The views of a scene show one set of named points, each view turned or mirrored, shifted and resized as a whole, with a little noise and some points left out.

Scene 1
View 1
Dedap:   4  29  29 -54  17  10 -23  31  22  20 -45 -23  26  -1  14   4  13  -3  -6  -7  -3   2  46 -41 -13  12  -1
sadis:   9 -21  11  -4  26  -7 -16  -7   5 -31   7  -1  11 -27 -11   0 -24 -18  -8  -7 -22   7  14  43 -12 -28  33
tezo:  12 -16  18 -11  25  -2  -9  -8  11 -21  -8  -8  15 -16  -4  -2 -18 -17  -5   2 -15   6  24  26  -6 -17  33
Maf:  -1  13  24 -32  11  -5 -25  22   3   0 -21 -18   8   0   3  -5  -8   1 -11 -11 -12 -12   9   4 -20   8  18
lopa:  26 -32  20   4  25   0  -4 -24  13 -25  -4   2  17  -9  -1  -5 -29 -21  -7  11 -10  12  37  42   5 -19  37
vutuv: -34  32  15 -53  10 -16 -44  50  -4   3 -12 -27  -4  -8  -4   1   8  16 -10 -40 -31 -34 -35   7 -47   2   7
lop:  37 -38  32  35  17   4  10 -42   5 -12  -8  -7  21  32   8 -22 -47 -28 -13  46  17  14  47  53  35   1  50
zeku:  31 -16  31   9  17   8   0 -18  15   0 -30 -14  22  30  15 -15 -29 -20  -7  33  13  13  53  15  20   7  35
beki:  10  -9  20  -6  17  -2 -16  -5   6  -9  -9 -15  10   2   3  -7 -22 -10  -7  10  -5  -2  15  31  -4  -2  35
Gomep:  -8  -2  10 -26  21 -12 -28  13   1 -22  -1  -6   3 -24  -7   2  -9  -3  -6 -20 -31 -14  -4  30 -27 -15  25
Bomap: -18  15   8 -45  13 -11 -42  36   0  -8  -4 -15  -4 -30 -10   9   0   2  -3 -35 -36 -25 -18  11 -43 -13  12
Dofu: -13   6  10 -37  19 -10 -34  28   0 -13  -5 -11  -1 -27  -8   8  -1   2 -10 -29 -33 -16 -10  20 -35 -14  18
lobik:  -8 -10  15   2  16 -16 -23   1 -11 -22   7 -12  -6   1  -8  -6 -28  -7 -15  -4 -19 -20 -23  53 -18  -6  44
Tanuv:  44 -52  24  36  32   1  11 -51   7 -36   5  10  16   2  -4  -9 -45 -35 -13  35  -2  22  52  63  28 -22  50
baram:  -9  -7  12 -15  18 -13 -27   8  -1 -24   2  -8  -4 -18  -9   0 -14  -6  -7 -20 -28  -8  -8  34 -27 -17  28
gaf:   8  -8  15 -20  21  -3 -19   2   7 -18  -2 -10   6 -20  -8   0 -17  -9  -2 -12 -26   2  15  23 -17 -16  23
Tozo:  -7   3  15 -31  21  -7 -29  17   3 -11  -7 -14   6 -16  -7   1  -6   2  -5 -15 -26 -12   4  16 -27 -14  18
View 2
Gomep:   0   7 -22  -6   3  -5   4  21  13  17  -7   5   4   9   5  -1 -14  -5   2  -1  10 -14  20  -6 -20  -6  11
Tozo:   1   3 -18 -10   6  -9   6  12  15  22  -2   6  11  11   2   7 -16 -17   2  -1   6 -11  24  -8 -31  -7  14
beki:   7  10   1  -9  -3   3  -4  21   7  34  11   2  24   0  -2 -10  -1  -2   2  -7   5 -10  11 -11 -16  -2   9
Maf:   7   2 -12 -12   9 -17   4  -2  17  27  -2   6  20   5  -2  11 -10 -25  11   2   2 -11  24  -2 -46  -8   9
zeku:  20   8  26 -16   1 -10 -15  -5   8  62  27  10  60 -12 -13 -12  23 -13  10 -15  -7  -8  -4  -3 -41   3   1
sadis:   6  12  -5  -9  -2   5  -4  32   5  30   9   1  19   4  -2 -13  -8   4  -9  -9   5 -13   8 -14  -7  -3   7
Bomap:  -7   1 -30  -6   8 -13  15  15  16   7 -13   2  -4  19   8  15 -25 -18   4   7  10 -13  34  -5 -32  -9  13
Dofu:   0   2 -25  -8   4  -7   8  16  12   9  -9   3   1  12   7   7 -24 -18   4   4  10 -14  28  -5 -24  -7  14
Tanuv:  20  17  30 -10 -14  14 -23  31  -2  59  36   6  52 -20  -6 -34  23  20  -4 -28  -2 -10 -22 -16   5   8   2
lobik:   5  15 -26  -2  -1 -12  -9  14  18  17  -1   7   6   5  13  -1 -13  -5  20   2  15 -24  14   0 -14  -6  10
baram:   2  11 -17  -4   0  -5  -1  22  10  20   1   2   6   7   9  -5 -11  -3   5  -4  10 -15  15  -5 -13  -6  11
lop:  23  17  29 -13  -8   4 -31   4   4  65  35  10  61 -25  -9 -26  28   6  13 -21  -1 -11 -18  -3 -18   9  -1
vutuv:  -5   1 -41  -2   9 -25  12  -1  22   0 -21   8  -8  19  11  21 -30 -30  23  15  11 -22  42   6 -43 -12  12
gaf:   6   6  -4 -10   2  -1   4  21  11  27   7   2  15   9   1  -5 -10  -5  -6  -5   2 -11  17 -13 -24  -2  11
Dedap:   6 -14   4 -22  19 -20  20 -18  17  38  -1   4  35  14 -13  21  -8 -42  -7   3  -7   0  35  -5 -76  -8  10
View 3
lopa:  10  -7  28 -22  -4   1 -11  20 -39  11 -33  23 -12 -10  15 -15 -20  14  -1  -6 -36 -19 -18  16  -6  40   6
Bomap:  23  -8 -23  -4 -26  18  35  23  25  21 -39 -30   3  11 -17   9 -11  11  15 -44  24  37  29  36 -25  -7 -10
Maf:  -9   7 -25   6  -5   5  18  27  11   1 -31 -10  -4  -6   3  12 -12  30   2 -16  16  23  13  14  -9   5  14
gaf:   8  -2 -15  -2 -14  11  20  25   8  12 -36  -8  -2  -1  -3   4 -11  23   7 -26   9  17  10  22 -10   5   3
Gomep:  20  -1  -9 -14 -23  12  24  25  -1  19 -41 -15  -5   6  -8   0 -16   5  11 -29  -4  23   9  32 -19   6 -15
Tanuv:   2  -1  47 -41  -2  -8 -19  15 -69   3 -36  46 -21 -12  30 -19 -27  15  -4  12 -72 -33 -44  19  -1  58   5
Dedap: -18  -7 -42  23  10  19  -5  39  30   3 -21  -5  12 -24  -7  -2 -15  49  -4 -22  51   4  36 -14 -12   4  53
lobik:  14  11  -4 -10 -24   2  33  19   2   3 -43 -21 -10  15  -4  19 -15   7  16 -19 -11  40  -1  40 -12   5 -27
vutuv:  14  11 -44  11 -23  16  49  28  43   5 -35 -43   6  14 -20  28  -6  21  18 -38  31  59  34  33 -21 -23 -12
sadis:  23  -8  20 -27 -20  10   5  16 -24  22 -39   4 -13   0   3 -13 -18   6   9 -24 -22  -4  -7  30 -15  28 -12
Tozo:  13  -5 -12  -4 -20  12  18  28  11  13 -35 -16  -2  -2 -10   5 -20  17   9 -30  11  23  12  20 -16   7   0
tezo:  10  -4   6 -18  -8   3  -1  21 -20  11 -34   9  -6  -6   7 -10 -21  20   6 -15 -14  -2  -5  18  -7  24  12
baram:  22  -8  12 -25 -21  11   9  20 -19  23 -40  -1  -8   4  -2  -7 -20   4  10 -31 -16   6  -4  31 -19  17  -8
Dofu:  17  -4 -12 -11 -26  16  26  23  12  18 -35 -25   1   9 -18   6 -11  11  11 -38  16  31  19  31 -24  -2 -10
beki:  -3  11   3  -6  -5  -3   9  26 -16   1 -35   6 -10  -5  16   6 -16  23   0  -3 -19  10  -4  15  -5  21   7
View 4
Dofu: -32  12  24  21   0  20  -1  12  -1  20  -9 -37  14  22 -15 -14 -32 -14   7  -7   7  -1  18  17  14  32   8
zeku: -30  44  10 -67  25  18  17   2   6  17   8  73  -2  20 -36 -22   3  16 -35  -8  -8  12  20  15  -1 -25  46
lobik: -41   8  19  16  -5  -1  -3   2  -8  10 -15 -29  18   7 -33  -9 -31   2   4 -14 -15   6  39   1  18  24  19
lopa: -21  49  -6 -37  -2  37  -7  23  20  38  -5  36  11  27 -37 -11  -9  23  -2 -20   1   8  29  -1 -13 -17  44
Dedap: -37  18  47 -28  41  35  34   0   5  30  10  16 -17  39   4 -25 -19 -49 -25   6  16  -3 -34  62  22  24   8
gaf: -26  26  11  -6   2  32  -2  21  11  31  -8  -5  11  27 -19 -10 -24  -3   3 -15   7   3  19   8  -2  15  19
beki: -34  30  13 -27  10  15   2   9   6  20  -8  23  11  18 -29 -17 -16   6 -14 -11  -5  12  24  12   8  -4  34
Maf: -38  17  34 -11  20  11  17  -1   0  20  -1  -3   1  21 -16 -23 -19 -23 -15  -3   0   8   3  29  20  25   8
sadis: -26  33  -2  -3  -8  34 -10  25  15  37 -10  -3  16  27 -28  -9 -24  17  10 -18   1   2  31  -1 -10   3  29
Tozo: -33  13  24   6   4  21   1   9   3  23  -6 -19   6  23 -14 -15 -28 -15   4  -6   1   3   8  24  16  27   7
lop: -27  57  -8 -68  14  16   2  12   9  17   3  80  10  13 -47 -15   6  41 -37 -18 -16  21  42  -7 -16 -43  66
Gomep: -27  13  12  15  -4  22  -3  16   3  27  -8 -31  15  19 -23 -13 -31  -7  10 -11  -1   2  24  10   9  25  15
tezo: -33  22  11 -12   7  34   2  18   9  36  -3  -3  10  28 -19 -17 -23  -4   4 -11  14  -1   6  21   1  14  17
vutuv: -43 -11  47  37   8  -6  11   0 -14   8 -13 -62   5   8  -7 -21 -37 -42   2   1  -7   0   4  30  45  50 -11
baram: -33  16  12  11  -8  14  -4  17   8  22 -10 -22  12  18 -24 -13 -28   0  12  -9  -5   3  33   5   7  17  15

In a view up to two points have been moved. Name them for each view, in the order of its rows, or write -.
view 1 => lobik
view 2 => beki
view 3 => gaf, baram
view 4 => tezo

Scene 2
View 1
Pela:   8   3  -9 -20 -33   6 -11  -3 -11  22 -10 -12   4  -7   6   5  25  18 -27 -12 -30 -18 -15  -2   4  17   4
San:  22  -6  -3 -12 -14   3   3  -5   5   7 -28  -7   1 -15  -2  14  32  13  -2 -16   0 -10 -17  10   0  -5   7
gilu:  11   2   5  -5  11   3   3   6   6   7 -12  14  10   4   4  -4  24  14  16  -9  14  13 -16  13   3  -5   4
rolo:  11  -3   4 -12   1  -2   7  -1  -4   7  -9  23  -8  -2   2  -6  19  18  -7 -15   7   5 -13  -2   5   2   9
Tibod:  15   3  -7  -9 -10  10 -14   2  11  17 -19 -26  29  -2   8  11  32   9  17  -2 -12  -5 -20  27  -6  -3  -5
zel:  18  -2  -1  -4   7   6  -2   2  12   7 -19  -2  17  -1   1   5  30  10  25  -8   9   7 -18  23  -4 -11   3
mezis:   2   5   0 -16 -12   1  -3   4  -9  19   1  10   4   4   7  -9  17  21 -17  -9 -15  -1 -16  -5   4  16   3
Nagor:  18  -3   1  -9   0   1   2   0   2   5 -18   8   3  -7  -1   4  25  16   6 -14   8   3 -17  10   1  -5   6
kofu:  15  -4   8  -6  10  -3  12   4   1   0 -15  28  -6   0  -2  -7  20  16   6 -16  17  12 -14   3   2  -3  10
Bese:   8   4   0 -15 -10   3  -5   4  -7  17  -1   8   6   5   7  -8  19  18 -11  -9 -12  -1 -16   0   3  12   2
bag:   5   6  -1  -9  -5   5  -7   7  -1  18  -4   5  16   6   9  -7  21  17  -2  -6 -11   4 -17   6   1   9   2
Tabi:  -5  13  -2 -10  -7   8 -17  11  -9  26   9  -1  25  15  14 -13  15  20  -7   1 -21   4 -18   5   5  16  -3
Kolud:   6   4   3 -10  -2   2  -4   5  -4  13  -2  11   6   4   5  -7  19  19  -4  -8  -4   4 -18   2   2   7   2
View 2
zel:  -9  12 -40  -7   1 -18  -2  32 -48  36 -10 -42  13 -18  -7 -13  10   8  21  -7  -3 -12   4 -32  16  37 -10
Kolud:  -5  13 -28  -1  22   2  -7  10  -1   7  -4 -41  18  10  -2  13   1  23  12   1 -23 -30  24 -27  -4  13 -15
San: -14  31 -16  -4  -7 -16   0  21 -34  10  -9 -37  17  16 -12   2  -1  15  30 -13  18  29  19 -20   2  12  -4
bag:  -8  21 -29 -11  20   6 -10  16   1  12  -5 -38  15   4   1   1   7  12   5  12 -19 -31  22 -20 -10  15  -8
Tabi:  -9  31 -29 -18  35  14 -19  18  23  10  -3 -39   8   3   9  -4   6   1 -11  31 -23 -54  33 -14 -25   5   1
kofu:  -5 -10 -39  11  13  -9  -2  -2 -24   8  -5 -48  28   7 -14  19   3  50  32 -22 -25 -24   9 -38  23  31 -33
Pela: -17  53   0 -17  13  10  -9  14  17 -14  -1 -36  11  36   0   7  -8   9   6  11  16  11  42   4 -34 -16   8
Tibod: -16  42 -31 -22   0 -10  -4  49 -34  36 -12 -34   3 -18   3 -22   7 -23   5  17  19  -1  17 -17  -5  25  11
rolo:  -1   2 -27   7  15  -3  -2  -1  -9   2  -4 -47  24  21  -8  21  -4  42  24 -16 -17 -20  17 -27  10  14 -28
mezis:  -8  23 -22  -3  22  13 -12   3  15  -8  -2 -42  19  24  -2  15  -2  27   7   9 -17 -27  30 -14 -16   0 -11
gilu:  -4   1 -45   2   9 -11  -2  17 -35  25  -6 -46  18 -10  -8   4   7  25  21  -9 -21 -33   4 -36  15  37 -22
Nagor: -11  10 -31   0   2 -18  -2  17 -28  15  -6 -41  17   4  -9   4   2  27  26 -16  -3  -1  13 -28   8  24 -19
Bese:  -8  22 -23  -5  25   9 -10   7  11   1  -4 -40  16  16  -1   9   0  20   7   9 -14 -29  28 -17 -15   6 -12
View 3
Nagor:   2   9 -14  18   3  -6  13  22   6  27 -13 -34  23   0   5   6 -29  33 -10  24  -5 -15   9  -1 -38  14   8
Tibod: -33  34  15  49  38 -23   0  47  19  42 -13 -54  11  35  40 -12 -11  32 -51  36 -13 -15  36 -27  -7   7 -44
kofu:   9   1 -32  11 -13  16  19   9  -4  28 -10 -33  20 -13   0   9 -31  29   8   9  -5  -8 -12  17 -46  17  19
gilu:  -4  19 -34  28  -8  15  13  12   2  33 -13 -42  22   0  15   1 -28  28  -6  19 -15 -11   3  10 -35  11  -7
San:   0  -4  10  15  24 -29  12  33  13  16 -17 -30  22  11   7   1 -32  42 -29  34  -2 -17  31  -7 -40  13  17
Pela:   1 -28  55  18  53 -42  -2  45   2  35   1 -23  -7  24  14  -7   4  15 -25   6  13 -20   6 -20 -11   6  -9
zel: -25  44 -28  43   5   2  12  29  17  33 -20 -55  32  14  28  -2 -33  39 -34  43 -21 -16  33  -8 -31   9 -21
mezis:   4 -18  20  20  21 -11   6  28  -8  41   2 -27  -5   9  14  -4   1   4  -3 -12   5 -14 -21  -3 -19   6 -10
bag:  -8   7   0  28  14  -1   4  28  -1  46  -6 -37   5  11  27  -3  -8  14 -11   3  -6 -12 -10  -4 -18   6 -23
Kolud:  -2  -1  -4  26   7  -1   7  23  -5  40  -3 -35   8   7  18  -1 -10  14  -4  -1  -3 -13 -17   0 -23  11  -9
Bese:  -2 -12  12  22  18 -11   6  27  -3  42  -1 -32   0   9  17  -2   1  13  -5  -5   3 -13 -17  -4 -20   8 -12
View 4
Kolud:   4  -3  10  14  12  -9  21 -16   8   2   5   5  -1 -11   4   9  -1  -2  16   2  -4  21  -4   8   4   6 -10
rolo:   4  -1  11  12   8 -10  12  -9   1  -2 -10   7   0  -9  10   4   8 -17  12   8  -3   3   5   1  13  -9  -9
San:  19  -6  25  -2  12   0  30 -14  16   9  11  -2  12   7  14  -8  11 -10   3   6   4  -1   1  20 -21 -26  -9
Tabi:  -3  -6   3  15  27 -21  40 -23  10   9  22   9  -2 -18  -4  15 -11  13  22  -4 -11  40 -15   6   0  26 -16
zel:  17   2  18  14   7  21  10 -12  23  -2   6   0   3   5   5  -9  17  19   4  -7   8   7  -6  32 -14  -4   2
Pela:   7 -17  18  -6  29 -31  59 -25  11  25  31   6  18  -6  17   5 -12 -16  13   9  -9  21  -8   0 -18  -8 -25
Tibod:  19 -10  25   7  16   7  40 -19  32  12  31  -2  10   8   6  -7   0  27   5 -14   4  21 -15  34 -34   3  -9
Bese:   1  -7   8  11  22 -18  32 -18   4   8  10   9   1 -12   6  10  -3  -6  16   3  -9  21  -8   4   4   6 -17
gilu:   9   4  14  20   6  16   7 -13  18  -4   1  -1  -3   1   1  -2  13  22   9  -9   5  13  -5  29  -9   7   1

In a view up to two points have been moved. Name them for each view, in the order of its rows, or write -.
view 1 => -
view 2 => -
view 3 => Tibod, zel
view 4 => gilu

Scene 3
View 1
Neme:   9  -2  10  16 -12 -14  14  -2   0  10   8   6   1  24 -15  -3  -3  -7  -5  -2  10  -8 -13 -16  -5 -17 -10
Lef: -11   6 -21  13  13   3   4  12   6  -9  15   4  15   2  -5 -20 -15   4  -3  -1  11 -15 -10 -13  11   2  -3
lasis: -16  19  -9   8  -2  34   0  -7 -16   8  31   4   3   8  -7  -1  13   4  -1 -19  12   9 -11  12  18  11  21
nutez:  -3  11   2  17  -4  11  13  11   1  18  28   7   8   7  -7  -5 -24  -3   8   5  -3  -9 -11   3   8 -15  10
Faroz:   0   0 -11  12   3 -17   7   1   6 -10   3   6  13  14 -16 -15  -2  -1 -13  -1  15 -14 -12 -27  -1  -5 -15
vevu:   2  10   6  15 -11  13  10   0  -8  20  30   6   2  16 -10   4  -7  -2   4  -3   1   3 -12   8   8 -11  12
monek:   1   7  13  22 -14  11  17  13   2  32  31   5   3  13  -9   2 -29  -3  13  11  -6  -3 -10   9   8 -25  10
neta: -11   8 -18  13  12   9   7  12   7  -3  20   5  14  -2  -5 -19 -21   6  -1   3   7 -14 -10 -10  12   1   4
ruva:  -3  11  -5   7  -2   6   0 -17 -13  -6   8   7   1  21 -12  -5  27  -3 -13 -20  21   7 -12  -8   3   7   2
zufen: -12  17  -8   7  -3  29  -1 -11 -17   9  28   5   1  14  -8   1  18   0  -3 -20  12  13 -13  14  14   9  21
Viv:  -6   8  -8   7   3   6   3  -5  -5  -4  12   4   8  12 -11  -9  11  -1  -8 -13  13  -2 -13 -11  10   3   0
kazu:  11  -2  15  21 -12 -10  20  10   6  19  18   7   5  18 -14  -3 -31  -4   7  13   0 -11 -13 -11  -1 -28  -5
defu:   5  -1  -7  11  -1 -20   7  -9   1 -16  -4   5   9  23 -14 -16  11  -5 -19  -8  21 -10 -14 -29  -4  -1 -17
View 2
Neme: -16  -8  15  10   1 -12 -25  24  18   5   0 -24  -9  -9   5  -8   8  21  36  -2  -5  -1  -8 -16  -6   3 -20
zufen:   3   4   4  23  11  -2  11  -6  -2  10  -5 -18 -15   3  33   8  -2 -12  12  27   1 -11  18 -13   7  -8  12
monek:  -8  13  -2  29   2   1 -22  22  15  -8  -6 -35 -20 -24  -3   8  11  -7  18   7  -5  26  -2   1 -12  25   6
Viv:  -8 -11   8   8   6 -15  -9   6  -2   8   0 -19  -5   2  24  -9  -1   1  15  14   6  -7   6 -22   1 -15  -6
Lef:  -3  -7   8   6   4 -20 -28  11  -9  -3   1 -17   1  -3  11 -14   6  -5   1   6   7  19   5 -29 -18 -29   2
vevu:  -5   8   7  24   7   0  -5  11  10   2  -5 -32 -18 -12  12   4   4  -4  18  12  -1   7   3  -5  -1  13   3
defu: -15 -20  20  -4   1 -24 -25  19   5  13   4 -16   6   3  15 -17   3  23  29   3   4 -11  -5 -35  -3 -21 -24
lasis:   3   5   3  20  11   1  11  -5  -3   8  -5 -19 -15   0  30   8  -3 -17   5  26   4  -6  17 -12   6  -9  15
ruva: -11  -8  13   9   4  -9  -7   9   4  13  -3 -19  -7  -2  22  -5   2  10  24  11   0 -14   2 -22   3  -8 -11
nutez:  -4  14  -1  30   3   0 -22  18  10 -12  -3 -33 -22 -21  -2   5  12 -13  12   7  -2  29   0   3 -16  22  16
neta:  -1  -2   6   9   3 -15 -28  13  -9  -7  -2 -18  -3  -6   8 -10   5  -8  -4   8   7  22   8 -24 -17 -22   9
Faroz: -13 -16  16  -3   1 -24 -34  23   4   6   1 -17   3  -2   9 -20   6  14  19  -3   6   4  -4 -31 -10 -22 -16
View 3
neta:   8 -31  26  30 -21   4  19 -13 -38  12 -13   2 -31 -22  -7   7  55  13   9 -25  -6 -22  37  25  -2   3  39
Lef:   8 -21  32  35 -18   2  23 -12 -41  12 -14  -6 -28 -29  -3  -4  58   7   3 -26  -4 -18  32  37  -7  12  41
ruva:   3  18  25   8   5 -14  15 -11 -26  -2  23  -1   2  -5  12  -9  19   2   1 -19   4 -13  11  20  -2  22  25
vevu:   9 -18   4   8 -26 -18  13  -8 -15 -17  13  10 -11  15  -5   9  11   9   0 -26   7 -40  13  -7  15   8  34
zufen: -21   7  18  -5 -42  -1   0 -22 -23  -3  23  -7  -3  -8   7  23   6  -5  12 -35   6  -2   2 -15 -11  19  16
lasis: -21  -1  14  -5 -49   3  -1 -26 -26  -1  17  -3  -9 -10   6  31  11  -3  11 -37   9  -5   7 -19  -7  17  14
monek:  23 -44  -2  21 -22 -25  19   1 -15 -21   4  15 -21  25 -13  12  21  22  -2 -20   4 -62  21 -12  31  -5  52
kazu:  43 -30   1  31  13 -28  24  13 -15 -20   0  16 -13  20  -7 -12  31  23  -9 -15   1 -59  29  18  31  -2  58
Faroz:  20   2  30  31  24  -8  27   2 -37  11  -4   3  -8 -17   4 -28  48   8  -5 -15  -2 -20  28  52   2  18  44
defu:  19  25  33  26  38 -12  23   4 -37  10   9  -1   3 -20  14 -37  38   1  -9 -13   2  -7  22  53  -8  22  39
Neme:  39 -10  15  38  39 -30  27  16 -22 -10   6  12  -3   9   3 -36  34  18 -13  -6   1 -42  29  45  19   8  58
Viv:  -1  10  27  15  -6  -6  15 -12 -28   6  11  -6  -8 -22   5  -2  31   3   4 -28   7  -8  12  24  -6  22  26
View 4
vevu:  20 -10   8  15 -22   1 -19  -8 -11  12 -21 -30  -5 -12   9 -13   6 -12 -42  15 -11 -15 -30  11  36  11   1
Neme:  34  25  14   3 -20  15 -14 -20  10  -8 -14  -8 -17   6  36  -1   3 -26 -39  16  -3   0 -22  10  19   0   9
zufen:   4 -32  11  12  -8 -10 -32  10 -21  -1  -1 -35   3 -19 -12  -5  -4 -21 -30   7  -7 -36 -14   6  13  23  12
Lef:  22  21  27  29 -23  -2   5   4   1  -5 -14  -1 -29 -13   1   8   3   2  -6  -3  -1 -27  10  -4  18   5   9
ruva:  18   9  16   2 -12   1 -25  -6  -4 -16   1 -12 -13  -6  14   2 -10 -28 -35   9  -2 -16 -15   0   1  12  16
lasis:   3 -34  12  18  -9 -12 -30  11 -24   8   1 -37  -2 -20 -16  -9   0 -16 -26   2  -8 -37 -13   5  14  23   9
defu:  29  42  24   6 -11   9 -16 -12  12 -33   5   7 -22   5  26  15  -8 -32 -23   6   1  -9  -5  -6 -10   7  19
Viv:  16   7  20  12 -13  -2 -22   2  -7 -12   2 -13 -15 -10   4   4  -7 -19 -21   2  -3 -24  -9  -1   5   9  16
neta:  20  13  28  30 -27  -2   4   3   1   4 -22  -5 -28 -15  -3   1   6   6  -5  -1  -3 -28   8  -4  25   3   9
nutez:  27   3  13  23 -32   6   2  -8  -1  21 -32 -19 -15 -12  13 -13  14   0 -29  10 -11 -15 -16  10  43   2   0
kazu:  40  31  14  14 -30  11   2 -22   9  14 -33  -9 -21   2  35 -12  16 -10 -37  14 -10   4 -26  12  44  -7  -1
Faroz:  31  40  30  15 -20   9  -5  -8  12 -20  -8   9 -32   1  23  14  -8 -14 -15   2   2 -14   2   0   1   1  15
View 5
vevu:   2  30 -22 -23 -18  19   2 -14  17   7 -15   1 -14   6   8  17 -27  -7  14  24  19  -6   1  19 -18  -8   2
nutez:   5  29 -15 -32 -15  20  -3 -16  20  33 -14  15  -3   6   6  20 -24   0  13  38   2 -10 -18  34 -23 -16   7
Lef:  21  13   2  24  41 -25 -49 -33   6  21 -13   0   6 -16  -2 -18 -11  27 -14   2  -1  -4 -34   6 -12 -16   6
ruva:   5  24  -6   3   4  -9  -6 -14  14 -19 -14  -3 -11 -25   9   0 -16  -2  -2 -18  23  -8   8 -12  -8  -6  -8
Faroz:  21  19   6   4  23 -23  -1 -11  14  15  -3  11  11 -49  18  -1  -3  31 -10 -16   0 -28 -18  -4 -21 -25  -3
zufen:  -4  21 -31  13   0  15 -40 -32  12 -18 -22 -19 -28  21  -6  -5 -35 -16   9   9  40  13   7  -1  -2   4   1
kazu:   5  29  -6 -44 -23  19  37   3  24  24   0  26   3 -26  23  28  -9  13   9  26  -3 -28  -9  25 -27 -25  -4
neta:  21  24  -4   0  25  -3 -30 -28   7  31 -17  11   6  -9  -1  -1 -12  22  -3  25  -7  -9 -40  26 -18 -20   6
monek:   1  38 -27 -50 -33  32  22 -10  21  26 -12  17 -14   9   8  31 -27  -7  21  46   3 -14 -12  44 -27 -18   5
Neme:   9  27   0 -20 -14   1  33   2  21   2  -5  13  -1 -44  22  15  -8  10   3  -8  14 -24  -2  -2 -29 -17  -7
Viv:  12  22  -7  10  15  -9 -23 -21  10  -6 -17  -7  -6 -15   8  -3 -16   9  -2 -10  20  -8  -3 -10  -9  -6  -2
View 6
lasis:  14  -8  15  20  -2  -1  27 -15  12  17  14  -4 -10 -14  17 -27 -14  -9  -8  40  -8  11   5  -2  18 -14 -14
neta:   6  12 -11   7  -4   3  11  -4   3   2   8   4   0 -14  -1 -30 -11  -1  -8  12   9   6  -4   6  -4   2 -11
vevu:  12   4   8  25 -14  -9  10  -1  13  -9  13  -7  -3 -18   2 -21 -12 -12  -6  24  13   7   0  14  10  10 -14
monek:   9  16   2  31 -18  -9   5   8  12 -26  13  -6   4 -34  -5 -37 -12 -15  -1  16  29  16  -8  18   6  15 -12
kazu:   3  20 -17  19 -15 -10  -1   6  10 -29   9  -2   9 -23 -18 -18  -6 -13   0  -2  24   4  -6  30 -12  30  -7
Lef:  -1  14 -23  -3  -1  16  13  -6  -3  11   4  10   1  -6  -6 -35 -12   5 -11  -2   1   5  -5  -1 -15  -1  -5
defu:  -3  10 -27  -7   0  -9  10 -19  10   5   4  10  -3  17 -17  10  -5  -3  -3   0 -20 -11  13  11 -23  13  -9
Neme:   3  13 -14  13  -8 -13   3  -7  14 -16   9   0   0  -3 -20   4  -6 -16   2   8   1  -3   6  22 -12  24  -8
Faroz:  -9  21 -43 -13   1   9   7 -10  -2   3  -1  17   1  10 -23 -14  -8   6  -8 -17  -3  -6  -4   6 -29  14  -5
nutez:   7  13  -4  20 -10   2   9   7   7 -10  11  -1   5 -26  -3 -36 -12  -6  -5   8  22  13 -11  13   2   7  -8
Viv:   7   3 -10   6  -1  -2  17 -16   8  10  10   1  -3   3   0 -11  -7  -2  -9  20 -12   1   7   4   0   0 -11
ruva:   4   2  -7  10  -5 -11  13 -18  14   5  14   2  -5   4  -3   1  -7  -9  -8  20 -15  -3  10   4  -4   7 -10
zufen:  15 -11  17  21  -2  -3  26 -17  11  18  14  -5 -11 -10  15 -22 -13  -8 -10  43 -10   7   8  -3  18 -14 -15

In a view up to two points have been moved. Name them for each view, in the order of its rows, or write -.
view 1 => ruva
view 2 => nutez
view 3 => Neme
view 4 => -
view 5 => Lef
view 6 => neta, Faroz
